Points on a hilly landscape, in no order, each with its height.
A ball rolls from a point to the lowest of its 2 nearest points, and stops where none of them is lower. Distance is the straight distance between rows; heights are no part of it.
Z_939: [ -2  13  18  35   9   6  -6   2 -32 -49  37 -13  18 -10   9   8   0  39
 -16 -10 -10 -14   4 -24  11   1 -22 -10 -15   4  -5 -31 -40   3]  (h 27.0)
Z_608: [-17  14 -13 -20  27  -4  24  13   9  52 -31 -19 -30  29  23 -26 -22 -22
  11   3  14   6   7   7 -14 -11 -14  39  -6   0  -1   4   2 -25]  (h 4.7)
Z_624: [ 34  17 -32  -1  -3   6 -16   2 -27  24 -17 -39  31  11 -24   0 -13 -41
   6 -13 -12 -25   0  27  22  -1  20  -4   1 -17  15  28   4   2]  (h 67.6)
Z_846: [ -7  18  -4  24 -33 -23  14  -4  23   5  14  -3  16  12  -7 -11   9  41
   7 -25  -9 -22 -12  -4 -29 -10  -3 -29  -1 -30  36 -30  16   8]  (h 70.7)
Z_619: [-19 -16 -19  27  48  36 -19   2  -4 -25  19 -13 -14  -2   8  -5  23 -19
   1   9   0  -2  19 -27   2   0  28 -25 -10  -8 -23   5   5  -9]  (h 51.3)
Z_143: [ -6 -19   0  -6  42  31  -9 -32 -19 -31  52 -28  -1  16  27 -26  -1 -27
 -19 -25  -3  16 -25 -23  -2 -13  24   9 -32  20 -77 -39   1  -5]  (h 43.4)
Z_444: [ 32   3   8   1  15   6  46   6 -19 -42  33   4  13 -27  17  -4  -1 -17
 -18  32  -7   8  -8  -7  27  16  60   0 -13  23  49  18 -34 -33]  (h 65.5)
Z_205: [ 30   9  -1   2  -8  33 -24 -16 -38 -26  22 -51  13  -5 -16 -17   3 -44
 -17 -15  -9   6  18 -17  44   0  34 -20 -18 -21  -7  21 -19 -11]  (h 64.0)
Z_750: [-32 -41   4   7  59  12  -9  -5 -37 -36  53  24   5  17  26 -35 -14 -20
  14   6 -25  43 -39 -19  24  14  19 -11 -18 -18 -17   9 -36 -30]  (h 51.1)
Z_521: [ 38 -23  30  -4  13  17  -4  -9 -21 -21  14 -43  37   8  22 -21 -11 -27
 -45  -8  13  20 -34 -19  27  18  -4  24  -3  15 -47  -2 -39  12]  (h 59.1)
Z_265: [  2  37   0 -10  18  10  19  13 -45   3 -22  -6   1   7  20   7 -33  10
  19  -1  21 -36   5 -15   7   5 -14  19  28 -34   6  37 -14 -12]  (h 70.9)
Z_409: [-56 -39  -6  25  41  21  16  10  -7  -2  41  22 -10  31  17 -40   6 -15
  15  38  17  47  -7 -29   1  -4 -26  -9 -12  12 -33  -1   4 -15]  (h 57.0)
Z_851: [-32 -32 -16  21  51  15 -38  33  24 -21   1  21 -28  -8 -27   0  27 -21
  21   9  28 -17  38 -12 -21  -3  31 -38  -9  -4 -30  -5  11  16]  (h 55.1)
Z_839: [ 35  19  15 -37   7   3  17  -1 -46   2   3  10 -28  30  -4 -46  -2 -29
  10 -19 -42  20 -24  -5  -3  19  20  17  15  -5  17  22 -10 -25]  (h 79.1)
Z_926: [ 26   6  14   5 -14 -20 -25  25   9 -25 -18  26 -23  10 -11  34  24  11
  15   1   5  53   1   6  12  24 -16 -11 -11   2  11  36  19  34]  (h 73.8)
Z_805: [-41 -12 -21 -25   5  15  14 -21  -2  15 -39  16 -21 -11 -10   2 -35   0
  22   2  42 -44   9   7 -30  -2 -32  40  54  -4   7  16 -25 -16]  (h 46.0)
Z_843: [ 31  18  18 -23 -38 -36  -2   8  18  21 -42  13 -13   7 -18  18   4  34
  43 -18 -30   8   0  13   2   1 -12   5 -19 -13  30 -24  23 -14]  (h 41.5)
Z_172: [-33 -35  -4 -28  -1 -20  -2 -11  14 -13   1  13  -5  19  30  19  25 -36
  20  19  16   2 -11  19   1   1 -31 -11  36  25 -25  26  -1  31]  (h 56.1)
Z_72: [-10   5   1   5 -26  -5 -42 -16   9  -6  -2 -19  40  25  -7  19  16  38
 -33 -24 -18  -3  -9 -38  28 -14 -26 -27  -6  -4   1 -26  11  23]  (h 37.3)
Z_669: [ 26   6  29 -27 -16 -31  29   3  -7  32 -21  -1 -15 -14  27 -35   7 -19
  -3  -7 -17 -18   2  14 -19 -28 -27  47  -2  -7 -26 -15 -17  -6]  (h 22.5)
Z_722: [-48 -14  23 -26 -25   5 -37 -24  11 -18 -27 -55   1   4 -65 -23  18   1
   1 -20 -14  10  22  -8 -14  20  -2  -3  34  16 -47 -10  26  23]  (h 52.3)
Z_250: [-46  14 -56  -4  33  -9  -2  -4   8 -20  16  -4  27 -30  28  44 -41  -2
  -2 -11  -8 -24 -18  37  22   6  15 -33  -1 -21 -15   8 -31  -7]  (h 75.0)
Z_116: [ -1  -9  13 -14  -3  -5 -18 -18 -16  16 -34 -39  33  28  25  16 -24 -22
 -25  -5  23   0 -22  -6  15  -5 -36  22  15  35 -17  21  18  17]  (h 53.7)
Z_981: [ 20  -8   6 -31  38  16  23 -16  14  21 -38   9   0  -6  28 -16 -21 -10
 -31  -1  -5  39 -44  -5 -19   9  19  51  -4  23  21   6  -3 -34]  (h 55.3)
Z_192: [ 31  27  -2   9   3  37   0   5 -27  20 -11 -15  16  16 -16 -33 -11  -9
 -22 -13  16  51  30 -21  17 -11  16  27 -38 -12  25  19  -6 -21]  (h 82.1)
Z_25: [  9   5  10   7 -17 -42  29  -1  20   8  24   1  47  13   5  15 -17  30
 -29 -25 -19 -34 -61  14   7  11 -15 -28  13   9  -3 -45 -19   3]  (h 62.3)
Z_541: [-15   6 -32  -4  21   3  27  -9  -6  44 -34 -10  -2  -2  36  12 -40  17
 -13  14  12  -6  -4  10  -5  -8 -27  48  12  -9  17  -7 -15 -44]  (h 16.8)
Z_759: [  0  12  28  -9  14 -32  -2  10 -18 -44  11  16  -9   5 -17  -3   8  13
  11 -12 -10  35 -12  -7  16  27 -20 -25 -20   5  -8  16 -10  38]  (h 75.2)
Z_500: [-12  22 -37  63 -28  -2 -30  13  37  25  20  22   0  29 -30  32  25  18
   9  -5   7   3   9  -9 -22 -15 -16 -15 -15 -38  25 -22  49  19]  (h 68.5)
Z_84: [ -7 -17 -10 -10 -24  12 -11  -8  33  40 -13  19 -43 -11 -12   3   3 -32
  53  18  20 -13  63  32 -26 -27   2  31  20   6  -7 -18 -16   8]  (h 55.0)
Z_580: [ -7   2  11  13   1  23 -16  -3 -18  -7  12  -4 -48  21   9 -14  24  -2
  14  25  19  21  25 -19 -33  15 -26  17  12  -7  18  14  16   1]  (h 62.0)
Z_137: [-39 -14 -21  21  41  -3  -5  -1  -7 -40  20  33 -11 -30 -41  13   9  19
   0   4 -15 -52   3  22 -20 -10 -20 -13   4 -14  15  -3  28  19]  (h 60.4)
Z_136: [  4 -33  45  -2 -16 -18  11 -27   4  -3   5 -25 -16  -9 -35 -38   7  15
 -25  21   3   1  10  -4 -26   1 -22  -3  30   0  -5 -13  14  31]  (h 40.9)
Z_87: [ 19  -9  -1   9   7  10   7  15 -21  -5 -25  59 -42 -20 -19  19  20  22
   4  47  25 -17  15  23  -8  11  14  40  33 -24  10   6  17 -23]  (h 67.3)
Z_874: [-40 -35 -15   4  41  15   1 -20  -1 -40  19 -18  -2 -44  42  36   9 -27
 -41  26   1 -35 -14   2  -5 -10  -6  -4  16   6 -24  11 -12  -4]  (h 56.9)
Z_864: [ 44  -1  24 -36 -28 -23  39  15 -10   1  -2  11 -24 -26 -46 -33 -10   3
  10  27 -21 -11  18  10   1  21  31 -18  -3  24  41   1   3 -14]  (h 68.8)
Z_65: [ 11  -5   3  41 -28 -16 -52  22  10  -6  -9  17 -34  31 -29  41  21  11
   2  14  29  40  25  20  10   2 -14  -6 -32   3  -1  -3  41  23]  (h 72.4)
Z_650: [-26  22 -11  24  32  10  10  -8 -28  -8   7 -26  15   1  44  19 -25  18
  12  10  13 -39 -12  -5 -16  17 -10  17  28 -16   2  18 -33 -11]  (h 72.5)
Z_503: [-23  11 -34  -4  34 -23   8  19 -21 -29  17 -10  50 -23   6  45 -39  14
  -5 -15 -21 -27 -23   9  32  -8   1 -48 -40  -2 -13   1 -18 -12]  (h 76.2)
Z_206: [  7 -54  -6 -20 -12   9 -15  19  18  30 -22  37 -44  22   9  25  14 -45
   9  43  27 -10  17   9   3 -42  28  17  18  23 -13   0  12 -36]  (h 44.6)
Z_923: [ 22  -6  31   3   2  -3   0   8   0  18 -17 -48  46   6  42  -4 -21  -8
 -32 -13  12  18 -24 -21  21  -7 -11  32  -6  23 -32  -2  -9  12]  (h 56.5)
Z_253: [ 14  36  -4  22 -49   0 -34   5 -26  -4  27 -27  13  20 -32   8  -1   6
 -10 -36 -37  -7 -14  -4   4  11  -6 -43 -12 -23  28  15  25  17]  (h 30.1)
Z_259: [  0  20 -16  40 -40  -6   2  11  42  29  27  17  19  14 -33  21  30  17
   1 -12 -10 -12  10 -28 -32 -16  14 -57 -10 -50  26 -24  33  17]  (h 69.6)
Z_220: [-58 -19 -18  14  43  21   8  -7  -8 -23  -8  -4  19 -34  32  62 -12 -11
 -14  42  32 -33 -13 -20   2   0  -4  -6  45  12 -21  10 -11 -17]  (h 59.6)
Z_88: [-21 -21 -36  18 -11   0 -15 -22  41  18 -15  13  22  20 -25  38  18  23
 -11   2 -11 -16  -6  15  15 -27 -27   2  25 -10  24 -19  14  12]  (h 21.4)
Z_422: [-26  19  -3  23 -10 -10 -21  16  43  -3   6 -14 -18  -8 -13   9  31  14
  37   3  20  14  51  11  -6 -22  -7 -32 -30  -9 -29 -20  10  33]  (h 39.1)
Z_174: [ 37  -1  23  12  12  15  28 -19 -44 -62  45 -28  28 -25   7 -12  -2 -14
 -33  -1  -6  -6 -26 -16  32  24  37  -3 -18  17  29   6 -39 -25]  (h 63.9)
Z_76: [ 39  45   2  21 -38 -14  20  10 -19   3   8  28  26   5  36  24  -4  20
  -1  -9 -28   4 -37 -26   2 -16  -9  21 -10 -17  52  11  10  -7]  (h 43.5)
Z_900: [ 44  31  21 -14 -33  32 -33   1  -6   4 -20  14 -53 -12   0   6   7  -4
  -4 -25 -18  14  25 -37 -25  17  25   3 -35  -7  18  27  -8 -18]  (h 85.8)
Z_755: [ -3 -18  11 -12 -10 -38  34  21   9  11   9 -15   9 -29 -55 -33 -22   9
   5  13 -29 -19  26  57  23  10  13 -49  15   0   2 -12 -23  -1]  (h 65.7)
Z_187: [-13  25  -2  34 -25   0 -43   0   1 -28  29 -12  13   7 -22  28  13  26
 -23 -27 -30 -17  -1 -36  -3 -16 -24 -51  -7 -29  -4  -7  17  27]  (h 33.9)
Z_919: [-45 -16 -21   8  55  -9 -16  -1  16 -21  -8  15 -18 -22 -35   9   3  -8
  25  -8  27 -37  12  12 -22   5   0 -17   6   0  -7  -3   8  13]  (h 58.2)
Z_875: [-31 -31  -5  -8 -22   1 -40 -17  29  -3 -18 -22 -20  -3 -90   8  19 -18
  33 -20   1   8  47  15 -10  20   9  -2  36   8 -26 -23   2  33]  (h 47.1)
Z_798: [ 28 -10  41  -4  12  -2  33  15  -9  12  25 -11 -12   3  21 -67  -6 -13
   8 -14  -6 -16 -31 -24 -34  19  13   5  11  15 -27  -8 -32   9]  (h 76.1)
Z_36: [ -1 -32 -14  11   9  14 -17  23  27  28 -40  11 -14  26  -2  27  -2 -38
 -11  22  55  -1  26  19   2 -30  36  23   3  34  -6  -9  36 -23]  (h 48.6)
Z_169: [-29 -18  -9   2 -27  21 -38 -33  30 -25 -15 -21   2 -11  13  36  49  25
 -23  10  13  -1  29 -21   9 -30 -16 -11   4  37   4 -16  17   5]  (h 22.0)
Z_974: [-45 -30   7  14   7  29  -7  13   0  18  42   2 -21  27 -11 -66  16 -10
  30  24  12  28  20 -30   2 -14  -6 -34 -17 -10 -43 -11  14  16]  (h 60.2)
Z_658: [ 16  -5  29  14 -11   0   0   8 -11 -25   2 -15   4 -25  16 -14   3  33
 -17   2  -6  -4  11 -11   9  -3  -9   1   9   2   0   9 -38  -2]  (h 32.2)
Z_771: [ -9 -28  -9 -33  22  -9  19 -12   7 -21   0  12  -4 -20  23   9  -8   5
 -31   8  -1  15 -49  30   5  30   1  -9  39  -8 -22  29  -6   2]  (h 52.6)
Z_376: [ 30  -6   3 -15  14  18  19   9 -39  22   6  -8   6  16 -23 -53  -8 -20
  -9  -8  -8  21   1  -1  22   9  19  15   1 -25  17  39 -22 -19]  (h 80.4)
Z_692: [ 45  10  23   0 -24 -36  43  16  17  33  14 -18  45  -9  14 -10 -22  31
 -27 -38  -5 -27 -35   5   3  12  -8   5 -13  35  -4 -43 -15  -4]  (h 61.1)
Z_731: [-24 -11  20  -2  42  -3  45   7  27  11  16  27   0   7  18 -43   2   1
  22  14  13  62 -37   0 -13  19  18  10  -5   5   0  18  -4 -10]  (h 60.0)
Z_408: [ 12  28 -14 -31 -41 -47  26   5 -18   4  -2   2  42  18 -33  10 -30  23
   5 -20 -23 -25 -48  11  17  12  -6 -27  13  -8  33   6  33  -4]  (h 36.8)
Z_643: [ 22   8  25 -20  13 -18  55  10   8   2 -12   6 -21 -25  -2 -39  -8  14
   0   2  -7  10  -3  15 -12  15  46  -6  -4  18  26   1 -28 -29]  (h 69.0)
Z_581: [ 36  -1   5  22 -16  -5 -31  20 -18  15 -17  41 -56   4 -12  37  11 -10
   1  40  18  -5  35   8  -5 -11   1  29  18 -16   0   6  18  -9]  (h 69.1)
Z_62: [ -8  -2  11   3  -2 -19  24  12  15   5  23 -22   8 -33 -62 -56   6  -8
   4   5  -8 -17  27  31   6  -1  26 -55 -15  -8 -10 -14   8  23]  (h 64.2)
Z_399: [-30  -1 -12  -2  -1 -17 -27  -9  46   6  -5 -20 -17  -7 -44  -8  16  -2
  46 -12  11   6  54  36 -18   2  -9 -12  -2   3 -25 -26  -4  37]  (h 42.4)
Z_852: [ -5   9   6 -31  42  -4  50  -1   7   4  -8  32  -5  -9  32 -21 -34  19
  -7   0  31  55 -46   9 -33  36  23  46  -3   3  14   0 -17 -37]  (h 57.8)
Z_713: [ -5  17   9 -16  -2 -21  10  11  14 -10   0 -42  12  -7  19 -14   2 -10
  24 -51  -9 -26   0   7 -21   7  18 -29  -7  38 -11  -4 -23  26]  (h 73.1)
Z_235: [-33 -22  -3   9  67  13  -2  -5  -3 -27  26 -15   0   5  22 -28 -10 -18
 -24 -11 -10  15 -15 -20   5  -4  18 -18 -36   7 -35  -6 -18 -11]  (h 47.3)
Z_207: [ 22  -1  20 -40  11  -3  23  -6 -14  12 -23  26 -30 -20  60 -10  -1 -24
  -6  16 -13 -23 -16  -4 -13 -14 -13  44  21  -9 -23   1 -27 -32]  (h 28.4)
Z_761: [-32 -11  12   3   0   7   7  -3 -14 -13  14  -5 -33  22  31  12  14  -8
  14  46  13  21  20   0  -2 -17 -43  -5  17  14 -24   9  -3  17]  (h 58.9)
Z_637: [ 19  23  11 -17  -1  10  45  30 -13  -2 -25  65 -19 -45   4   3  14  23
   3  45  10 -20  13   8  -7   5  16  29  14 -45   1  11   2 -26]  (h 65.6)
Z_19: [ 19  31   8 -31   4 -11  24   7 -13  39 -23 -14  -5   0  33 -40 -20 -27
   0 -13   0  18   5  -8   0 -21 -28  52 -30   2 -25 -13  -3 -26]  (h 15.6)
Z_592: [ 22  32  -9  17   0 -11  11 -12 -20  -9   0  18  47  22  28   7 -15  21
 -18   0  -1  11 -67   8  24   4 -21  17   9 -22  28  22  31   2]  (h 41.4)
Z_720: [-27  -5 -20  42  -8  17  -8   4  27 -10   0  -6  24  -4  20  41  35  46
 -23  35  -5  22  19 -32  25 -20 -13   6 -21  23  14 -33   7 -13]  (h 30.3)
Z_946: [  4   6 -17  12  17  19  19  -8 -26 -36  60 -26  11 -25  14 -14 -10 -16
 -43 -20 -21   9  -2  13   9 -24  21  11 -59  21 -64 -39 -19 -11]  (h 39.5)
Z_320: [-30   8 -10  13   4 -15  -9   1  28  -8 -16   4  22   7  48  62   6  22
   6  -1  15  -7 -24 -14   2   1 -27  -4   1  13  23   9  21   7]  (h 48.2)
Z_389: [ -4 -32   0   5   4  23 -16  16  12  15 -23   2 -16  43  -5  21   5 -12
  -5  36  54  37  14 -22   8  -6   8   6 -11  27   4  28  38 -24]  (h 52.7)
Z_960: [  3 -48  46   4  14  15  17 -11  21   1   3  15 -25  -5  -8 -46   5   9
 -30  22   9  30  -5 -17 -12   7  -4  18  16   6   4  -2  -4  -3]  (h 45.5)
Z_314: [-33  -6   1 -11  26  -1 -15  14   6 -14   6 -21   7 -20 -80 -28  15 -34
   1 -32 -10 -16  11   9 -16   1  19 -49 -10   0 -23 -12  32  34]  (h 62.4)
Z_81: [ -5  -5  17  13 -41  20 -13   9  21  48  27  -1 -32   7 -15 -51   8  -7
  37  22  18  51  36 -13  -6  -6  15 -25 -10 -32 -39  -5  18  30]  (h 63.0)
Z_236: [ -5  12  -7  -6  -2 -35   2  29  -7 -18   4  -3  18  10 -38   2  -9   0
   9 -11 -11  11   2  26  26  16   1 -37 -40   9   8   1   8  18]  (h 76.3)
Z_690: [ 43  10  38 -21 -43  -1  13  13  -3  -1  20  27 -25   7  -1 -39  13  -8
  20  -2 -29  49  26  -3   5  12  13  -6 -16   7  15  24 -14  23]  (h 88.2)
Z_918: [-25 -23 -27  18 -41  20 -52 -31  44   1   0   2  -4   4 -19  44  45  25
 -13  -9  12  -3  30 -10   1 -36 -12 -19  24  -5  10 -34  28  12]  (h 13.3)
Z_570: [  6   6   4  29 -31  -7   3   9   8  13  -6  10  36  -7  42  43  27  40
  -7   9  -4 -17 -31 -39   2 -19  -8   5  15 -16  37   0  12  10]  (h 45.6)
Z_529: [ 30  -9  42 -15  -3  13  -2 -11 -28  -3  10  -5 -10  32  12 -67 -10 -20
   6 -30 -22  12 -27 -34 -29  29  20  13  20  25   3   2 -23  -5]  (h 77.6)
Z_132: [ 17  25 -45  12   2  15 -21 -11 -39 -21  24 -45  28  11 -18  -3  11 -47
   0 -29 -10 -26  23  28  33 -16  39 -26 -25 -22  -9  15  -6   6]  (h 65.9)
Z_645: [-16  25 -12  38   8   9  -1  19  -8 -19  26 -17  39 -13  -1  -4 -15  36
 -17 -24  -2  -9  -2 -26   3 -28 -15 -17 -53  15 -23 -42 -20   1]  (h 31.5)
Z_474: [ 18  -3   4 -16 -29 -41 -15  -3   6  24 -34  -4 -23   2 -43  13  -5  -5
  38 -26 -10  -3  20  21 -21   3  -4  16   2  -5   5 -17  32  12]  (h 38.1)
Z_289: [-32  -8  12  -2  18  16 -49  -7  -4 -25  -8 -18  -1  -2 -45  -8  -1 -12
  -9 -27  15  -6  17 -36 -11   6  -9 -33 -16  -3 -34  14  43  41]  (h 59.7)
Z_285: [ 28  -9  16 -25  -8  -4  -1   1  27  18 -51   5  -4 -12  20  20  12  22
 -21  -3  -7  36  -5  -4  35  -8 -11  37 -30   7  24   5   9 -26]  (h 47.6)
Z_130: [-18   1 -10 -21  14 -24  -6 -14  11  -5 -25 -16  42   5  34  47 -27  -7
  -8 -13  18  -6 -28  20  15  11 -20   7  17  22  -3  23   6  16]  (h 50.9)
Z_15: [ 22  37  -8 -14 -68 -26 -10  11 -20  13   9 -29  36  20 -17  -1 -11  -7
   2 -40 -34 -43  -8  -5  16  -7   1 -29   6  -1  35   3   8   2]  (h 33.7)
Z_679: [ 14  31 -14  19   4   8   1  -5 -21 -26  49 -49  46  -6  26  -6 -11   6
 -15 -39   4  -6 -10 -12  31 -10   2   1 -53  18 -54 -55 -34  -7]  (h 35.7)
Z_370: [-35 -17 -19 -23   1 -24   0 -16   1 -17   3   0  13  -8  35  46 -10 -21
 -33   6   6  13 -38  36   2   5 -44  -3  33  21 -39  14  10  14]  (h 53.3)
Z_446: [ 23   4 -18   3 -31  -6 -19  -4  12  28 -31   6 -17  -8 -30  13  18 -28
  15 -19  10 -36   5  36 -24 -11  12  34   5 -22  30  -3  44   8]  (h 34.0)
Z_263: [-21  -2 -26  37   8  12 -15  27  46   6  -2   9   0  -3  -3  35  30  36
   8  23  29  22  34   2   5 -19   7  -1 -27  10   7 -20  22   1]  (h 35.1)
Z_652: [ 30  26  12 -22  -3 -14  50   2 -19 -23  20  18   4 -15  17 -14 -17   7
  14   2   0  16  -1 -14 -13  16  33  27 -26  30  58  15 -35 -36]  (h 67.4)
Z_11: [ 17 -16  30 -51 -12 -37  43   2   9   7 -16   5 -12 -24 -45 -26 -18  -4
  15  26 -35  -8  15  55  -1  24  24 -17  33  -6  -3 -11  -6  -6]  (h 67.1)
Z_517: [ 19 -12  23 -32   9  12  -9 -23  25  16 -53 -17  -4  11  11 -19  17 -13
 -25 -27  -3  40 -13 -13   1   9  16  39 -12  31  12   0  35 -13]  (h 51.6)
Z_467: [ 26   1  25 -16   5  19  -1 -17 -34 -42   7 -47  28   6   2 -22  -2 -21
 -35 -18 -17  -1 -17 -12  35  30  27 -10  -1  16 -26   6 -31  -4]  (h 61.6)
Z_180: [-30 -37  10  14  34  11 -11  15 -12 -24  63  53   1  14  12 -49   7  -8
  34  10 -19  42 -25 -23  -3  -2   3  -8 -22   8 -12   5 -22   3]  (h 53.8)
Z_912: [ 19  -3  32 -33  10   7  52  14   0  -1 -19  52   5 -47  28   8  -7  34
 -24  24   1  15  -8  -5   5   7  16  27  10 -19   3  26 -35 -24]  (h 63.8)
Z_226: [ 10  43 -38   2   0 -18  34  11 -28  -8  13  14  48   6  12   7 -30  21
   2 -12   2 -25 -38  27  16  17  10 -11  -3 -31  33  12  26  -8]  (h 39.4)
Z_767: [-19  -5  31  -5   7   7 -34 -17  -9 -29 -23 -42   9   8 -28 -22   5  -6
 -18 -31  -4  -4 -15 -30 -14  29 -20 -19  20  21 -27   4  27  40]  (h 56.6)
Z_485: [ -2   3 -29   1  12 -15  -2  30  -5 -24  18 -10  34   4 -24  24 -15  20
 -13  -4 -27 -10  13  10  53  -2  19 -55 -49   8   2   5 -20 -22]  (h 77.3)
Z_819: [ -7 -44  31 -48 -18   7   9  -8   7  32 -19  38 -65  15  31  12  25 -32
  22  48  -7   2  10   6  -2 -24 -11  15  32  25   3  -1  21 -22]  (h 39.3)
Z_956: [-34 -17 -11  -5 -23  -7  16 -13   8  17 -20   8 -24 -13  -9   6 -10   0
  48   8  15 -26  41  14 -18 -20 -36  28  36  -1   3  -3 -38  13]  (h 51.2)
Z_921: [ 52  23  22 -26 -38   2  -7  17 -16  23  -6  44 -43  -5  11 -12  13 -33
  24  -5 -37  28  20 -31  -8  -4  17  -6 -28  -3   4  17 -16 -12]  (h 87.2)
Z_145: [ 35 -15  25  12 -38  -8 -27   8  11  19 -13  29 -69  27 -20  29  18  14
  15  37  14  45  34  21  -7  -4  -5  23  -5   7  10  -5  27  12]  (h 70.8)
Z_231: [-12  30 -33  -7  27  13  -2 -12   1  45 -46   6  34   9  21  37 -61  35
  12   8   1 -32 -24  -7   7  -2 -19  22  11 -24  23  -3 -10 -35]  (h 24.6)
Z_275: [-19  -1 -52  -5  12  27 -26 -31   7  23 -47  23  11   1 -17  34 -44 -16
  37  -7  33 -40  -3   7   1   8 -21  33  40  11  37  17  -3 -11]  (h 38.2)
Z_51: [-28  22 -38   3  31 -14  17 -11  -5 -17  11 -19  13 -10  57   8 -18  -7
  15 -13  11 -38  -7  34  -4  16   6  -7  10  -3  -3   9 -51  -4]  (h 73.7)
Z_881: [  6  -1  14   3  24  -7  36  34   1  -1  12  56   4   3   3  -8   1  16
  17  38  26  49 -16   1   1  20  25  22   0 -22  12  34  -1   2]  (h 61.7)
Z_807: [-22  30 -39 -26  20  24  -6 -47  -5  36 -52  14  41  24   8  41 -67  14
  29  20  31 -37 -20  -2 -13 -12 -29   9  17   7  24  15  19   0]  (h 30.8)
Z_678: [-36  22 -10  47 -32  35 -13  -5 -23  -5  17  -4 -35  28  23  34  21  18
   1  37  14  25  32 -25 -36  15 -35  12   5   0  31   6  25   1]  (h 64.9)
Z_663: [ 28  -1 -30  31 -43 -20 -19  -8   9  22   6  20  16  -9 -55   9  18 -27
  16 -22  -9 -34  -9  65  -2 -20  12  13  20 -13  25  -9  32  25]  (h 30.2)
Z_433: [ -5   5  15  12  24   3  10   5   3 -10  24 -31  -6  -8  39 -49  11 -22
   5 -11   1 -33   2  -7 -23   2  12 -27   6  19 -30 -10 -32  19]  (h 74.6)
Z_257: [ 26  25 -17 -16  -2  -7  -5   2 -26   8 -21   2  14   4   3  24 -18 -25
  27 -21   8 -39   0  22  17   5   1   3  21 -26  12  49  -8   8]  (h 69.2)
Z_357: [ 22   8  12 -28 -10 -20  -5  -6  16  25 -53  20   2  12 -10  28 -10  52
  -2  -5 -17   9  -5  -2  27   4 -18  28 -12 -12  29 -24   0 -37]  (h 44.4)
Z_425: [ 50  14  13  26 -15  11   5   4 -10  20  15 -32  64   5  12 -25 -27   6
 -31 -34  11 -11 -35 -22   2  -2 -22  26 -19  29 -12 -30  -5  23]  (h 59.0)
Z_598: [ -6  19 -11  18 -16 -15   9  -4  19   3   9 -26  32 -10  20  -6  12   3
  14 -51  -8 -47 -16  -9 -22  -8  -4 -33  -2   4  17 -17   6  19]  (h 71.7)
Z_546: [ -8 -25   8 -48  -3 -10  24 -26   3  15 -13  28 -45  -9  52  12  -5 -19
   3  45  -3  -4  -3  23 -17 -14 -21  39  47  14  -8   3 -18 -25]  (h 33.8)
Z_757: [ 28  29 -10   9 -16  41 -28  -9  -7  14 -15 -23 -16  -3  17   6   3   6
 -16 -12  16  17  29 -40  -7   0   7  13 -24 -20  12  22  10  -6]  (h 84.0)
Z_451: [ 29   0   5   8 -30  18 -19  20  18  53   0   2 -54   6 -37 -41  11 -16
  14   7   2  15  48  10 -20  -8  41 -12 -11 -23 -22  -6   6  14]  (h 62.2)
Z_951: [  1  -5 -49  18 -22 -26 -11 -16  32  11  11  33  22  13 -41  28  16 -13
   5 -26 -47 -24  -6  54  17 -10   0   1  19 -13  27 -21   8  19]  (h 26.8)
Z_39: [  3  -9  30  22 -28 -15  -7  -4  -3 -21   5  -1  -6 -28 -28 -11  13  43
 -20  14 -20 -21   6  10  -3   0 -44 -24  26 -12  12  -3  -6  40]  (h 37.0)
Z_674: [-14  -8 -17  31  55  39   7  -6  -6 -35  27   4  -9 -32  25  10  33 -12
 -30  32  -6  -9   3   7   2  -1  30 -11   1  -9   3  11   0 -14]  (h 54.1)
Z_146: [-15  31 -29  54 -29  17 -45 -22   7   0  36   9 -22  22  -1  36  20  27
   1   4   3   9  21 -12 -34   8 -31 -16  -8 -35  18   3  33   6]  (h 67.2)
Z_482: [ 19  -7   6 -32  -8  10 -10   7  22  45 -23  12 -52  -4   7 -25  21 -12
  29   9 -14  -4  50   6  -5 -31  23  12  -8  -7 -19 -13 -17  -9]  (h 58.7)
Z_400: [ -8 -40  24 -18  29  -6  16  -5   7 -22   6  23  -1 -27  -1 -19  -7  31
 -44  29  -1  30 -26   4   3  44  -3   8  36   6  -8  15 -10  -6]  (h 49.6)

Two balls start at each pair of points below. Name the first point that both come to, or write none.
Z_451 and Z_36 | Z_608
Z_722 and Z_713 | none
Z_921 and Z_643 | Z_130

For each start below, name the point where the ball stops.
Z_11 | Z_918
Z_81 | Z_939
Z_881 | Z_918
Z_874 | Z_939
Z_919 | Z_939
Z_503 | Z_130
Z_771 | Z_939
Z_389 | Z_608
Z_598 | Z_130
